A landscape with many valleys, sampled at points; each row gives a point and its height.
From any point a ball rolls to the lowest of the 2 points nearest to it. It stops when none of these is lower. Distance is the straight distance between rows; heights are no part of it.
J_372: [159 108 109  81 168 108 160 136 109  75 152 110 103 123  95 135 126 127
 139 123 180]  (h 479)
J_655: [129  88 140 119 137 112 145 134 139 147 147 127 112 142  89  82 151 113
  82 140 132]  (h 161)
J_305: [153 116 156 116 114 151 140 169 198  84 114 134 178 173 115 139  98 134
 139 127 143]  (h 425)
J_290: [136 152 143 152  95 125 108 145 150 113 100 154 100 139 110 156 103 134
 130 137  83]  (h 385)
J_499: [145 158 122 155 170  94 104 128 135 100  52 136  45 103 122 134  83 147
 157 124 109]  (h 367)
J_371: [118 122 146 197 113  85 126 102  90 120 131 131  67 131 191 127  96 151
 170 130 151]  (h 582)
J_880: [125 153 155 169 117  69  89  98 132 117 132 115  99 147 203 124 100 121
 170 168 141]  (h 495)
J_650: [137 142 129  92 162 105 146 147 113 114  77  88 121 117  89 126 148 134
 148 108 166]  (h 496)
J_833: [114 120 142 152 127  69 126 101 161 123 147 110 102  92 168  71 130 140
 110 193 147]  (h 589)
J_449: [115 178 141 158  79 121 146  98  96 143 144  97  98 156 129 151 158 140
 128 125  63]  (h 107)
J_154: [ 93 132  97 142 113 147 106 172 142 200 132 101 104 153 126 122 184  63
 139 122 128]  (h 199)
J_901: [106  99 131 195 140 123 171 136  86 157 174 178 134 114 174 163 133 116
 112 138 105]  (h 169)
J_40: [134 132 116 110 127 134 114 111 101  65 186 158 168 120 188 158  66 123
 153 139 138]  (h 296)
J_175: [146  81 123 177 190 146 114 177 109 183 142 166 144 192 162 146 150  69
  98 103 155]  (h 150)
J_947: [139 112 123 141 111 165 156  69  87 166 122 165 144 117 127 158 129 162
  83  69  81]  (h 200)
J_916: [159 137 111 134 163 152 119 142 210 107 103 108  89 172  72 119 112  62
 106 152 152]  (h 325)
J_578: [125 116 118  99 147 174 147 155 139 115 137  79 210 142 157 181 129 175
 149  94 180]  (h 451)
J_399: [114 130 121 121 154 116 128 117 123  96 145 144 151 101 133 133 113 104
 133 178 167]  (h 591)
J_592: [ 83 106 147 110 110 150 132 109 107 152 114 115 130 109  82 179 135 198
 195  69 133]  (h 151)
J_284: [139 126 130  89 124 118  99 117 146 135 102  95 115 129 117  32 140 107
 118 120 153]  (h 534)
J_722: [149 156 109 105 102 119 167 137 170 108 123 105 103  81 115 109 187 134
 169 148 140]  (h 572)
J_17: [118 157 131 132 109  94 114  75 153 138 111 133 129  62 138  69 119 143
 107 201 112]  (h 560)
J_726: [ 71  85 167 158 130 137 135 159  93 172 130 159 144  97  98 131 133 135
 164 131 128]  (h 142)
J_527: [167 188 139 119  77 160 120 189 106 114 120 138 133 169 116 122 164  94
 117 157  95]  (h 72)
J_326: [133 158 134 127 147  91 156 127 117 101 110 109  45 111 109 149 105 157
 158  83 106]  (h 306)
J_43: [140 129 111  97  96  97 152 105 172 102 130  88  86 101 148  88 151 132
 132  98 119]  (h 561)
J_410: [132 148 132 145  91 159 166 103  68 140 138 122 127 142 110 173 135 175
 115  84  69]  (h 160)
J_481: [126 138  99 162 122 143 115 133 175 235 108 108 107 162 135 126 203  87
 107 111  95]  (h 243)
J_610: [153 115 131 115  83 181 103 140 116 198 101 142 173 157  77 174 187 142
 140 120 149]  (h 233)
J_483: [126 166 119  94 132 141 165 123  80  87 148 134 134  75 103 160 114 168
 152 148  98]  (h 261)
J_191: [121 159  97 175 155 166  76 119 175 126  66 170 128  97 120 112 104 108
 115 181 147]  (h 455)
J_216: [135  93  83 138 117 159 184 113 107 113 163 152 134  88 151 159 139 142
 138  76 117]  (h 187)
J_522: [136 125 168 185 171 106 129 144 143 118 167 144 125 172 134 103 114  92
  55 205 139]  (h 648)
J_675: [136 141 160 136 120 107 138 180 183  94 128 130 130 171 158 129  92 109
 135 154 122]  (h 411)
J_189: [138  87 117 205 160 150 135 142  99 187 156 193 151 143 194 154 157 108
  84 111 127]  (h 110)
J_523: [104 111  94  83 141 112 166 127 203 103 144 101 129  75 118 121 147 146
 167 141 138]  (h 580)
J_656: [141 163 121 155 186 126 113 143  96 106  45 134  83 113 132 106 106 111
 113 111 122]  (h 418)
J_451: [132 148 120  85 114 122 124 122  72  95 202 148 156  98 139 156  72 153
 167 175 112]  (h 280)
J_164: [142 185 122 122  67 143 102 120  74 130 147 109 116 166  99 146 188 112
 102 145  96]  (h 44)
J_740: [113 110 145 152 152  60 136 127 143 124 117  98  97 121 174 100 128 140
 130 120 132]  (h 621)
J_129: [172 105 148  96  77 187 103 129 107 170 104 155 183 164 101 136 140 150
  99  90 146]  (h 253)
J_472: [124 128 129  93 118 112 105 115 164  99  89 125 129 109 103 141  90 152
 160 117 144]  (h 521)
J_271: [171 116 100  90 147 141 144 115 136  76 133 104 142 163 125 166 137 126
 133  94 199]  (h 466)
J_926: [143 147 114 120 151 127  84 142 141 112 124 121  72 145  71 102 106  75
 135 181 171]  (h 302)
J_388: [123 142 109 111 164 172 151 154  84 109 114 154 152  86 106 150 120 138
 147 107 128]  (h 240)
J_956: [107 135 115 107  98 119  96  99 195 132 113  99  95 120 159  43 124 111
 131  99 119]  (h 548)
J_51: [178  94 136 112 133 124 176 140  99 145 127 118 133 150 109 119 168 136
  73  99 132]  (h 115)
J_890: [140 110 123 104 104 189 133 119  69 192 124 161 185 123  98 131 161 149
  92  90  93]  (h 234)
J_813: [123 125 153 203 153  93 110 122 122 120  91 137  84 124 193  72 114 133
 128 122 164]  (h 669)
J_608: [128 128 148 165 148  92 113 124 104 105 137 134 137 138 183 118 121 114
 154 181 201]  (h 559)
J_173: [ 94 108 138 151 128 114 127 110 146 216 121 114 138 162 136 130 170 128
  95  93  86]  (h 305)
J_381: [116 115 144  97 144  79  97 113 134 100 132 130  85 127  59 119  96 106
 116 188 136]  (h 268)
J_379: [155 139 137 159 103 131  96 154 124  95 167 166 101 145 193  98 102  88
 109 136 102]  (h 206)
J_8: [119 135 105 148 159 164  75 110 123 130  61 167 147 126 118 151 118 110
  94 133 132]  (h 482)
J_179: [128 118 126 134 190 154 107 142 107 120  36 139 142 124 109 107 118 118
  94  96 163]  (h 454)
J_411: [143 104 136 163 176 118 140 147 182  87 161 153 132 137 139  88  73  97
  93 203 154]  (h 634)
J_673: [155 166  93  87 136 163 127 143 159  73 126  97 183 159 158 186 117 135
 150 102 172]  (h 458)
J_119: [125 129 145  92  97 119  94  92 171 107  95 137 142  74 115  85  94 159
 142 174 138]  (h 538)
J_537: [145 163 111 132 105  92 116 149  93 111 180 141  82 143 162 112 120  90
 141 154  89]  (h 181)
J_312: [147 137 116 124  89 148 163 170 102 132 134 126 147 141 123 121 172 117
 120 106 103]  (h 89)
J_593: [142 169 146  77 145  85 113 140 112 107 100  73 109 159  96  94 112 133
 155 153 146]  (h 511)
J_246: [131 106  93 108 135 124 145 106 116 102 113 104  84 114 101 167 123 156
 156  55 139]  (h 266)
J_57: [138  97 162  88 112  81 131 104 124 120 146 110 114 109  56  95 138 143
  94 183 143]  (h 221)
J_768: [ 95  96 111 147 108 125 178 111 139 149 181 140 115  88 161 131 157 135
 154 103  92]  (h 146)
J_240: [131 114  86 152 152 172  96 165 133 180 129 133 128 180 144 128 159  50
 130 109 166]  (h 173)
J_254: [164  86 163 152  76 150 126 111 101 108 166 169 170 169 149 143 119 147
  81 111 114]  (h 334)
J_977: [127 154 127  43 133 109  94 120 101 120 118  67 155 135 104  72 138 120
 126 116 157]  (h 522)
J_444: [125 160 128 188 123 132  63 131 164 116  90 170  89  99 139 115  83 129
 148 155 104]  (h 419)
J_750: [110 138 144 131 120 130 112 140 170 194 112 110 139 159 111  90 163 104
  54 142  69]  (h 361)
J_165: [130  87 143 139 101 109 141 115  99  86 204 154 153 149 174 172  89 124
 115 110 111]  (h 315)
J_601: [150  88  93  82 105 182 161  92 102 136 157 120 140 108 139 166 143 180
 138  45 134]  (h 212)
J_45: [127 176 125 147 115  92  85 144 183 113 129 124  97 160 163 152  79  95
 149 178 129]  (h 436)
J_689: [110 137 136 109 142 168 148 147 183 199 124 109 194 147  88  67 155  96
  73 165  91]  (h 389)
J_333: [100 114 141 152 135 128 140 136  92 119  96 175 126  96 122 121 100 137
 141 111 103]  (h 202)
J_391: [129 141 115  87 140 139 129 154 149 100  95 103 130  85  84 155 132 155
 201 120 171]  (h 509)
J_121: [134  78 121  82 145 130 144  96 104 128 150 111 128 128  95 156 125 159
 104  57 117]  (h 235)
J_686: [100 150 120 134 119  82 112  93 116 115 181 135  80  98 162 117  92 111
 150 149  59]  (h 144)
J_720: [129 140 129  91 160 150 164 164 128 122 156 104 209 151 143 126 136 132
 119 130 157]  (h 443)
J_87: [ 74 112 142 129 105 104 172  90  97 127 181 125  97  83 143 102 101 136
 178 125  85]  (h 77)
J_983: [126 101 134 160 184 112 125 116 140  91 134 184 141  89 150 120  82 120
  95 178 152]  (h 613)
J_182: [127 119 106 116 110 190 121 114 120 199 123 119 169 121 112 214 188 158
 158  72 136]  (h 203)
J_635: [ 81  60 153 151 102 129 153 134 145 166 120 144 128  99 100 155 119 169
 183  97 119]  (h 66)
J_865: [ 90 139 149 106 144 116 159 140 152 172 136  87 179 114 111  76 171 141
  99 171 116]  (h 408)
J_828: [ 94 180 139 112 167 117 154 139 128 126 122  99 181 117 164 122 146 137
 120 163 128]  (h 430)
J_35: [ 92 115 121 102  83 151 109 101 110 164 155 112 148 147  97 206 153 162
 166  79 124]  (h 168)
J_838: [134 136 158 136  92 130 104 123 122 115 115 122 151 171 126 144 118 140
  91 107 107]  (h 357)

For each start below, name the point where the ball stops.
J_8 => J_87
J_191 => J_635
J_740 => J_650
J_722 => J_650
J_926 => J_164
J_523 => J_650
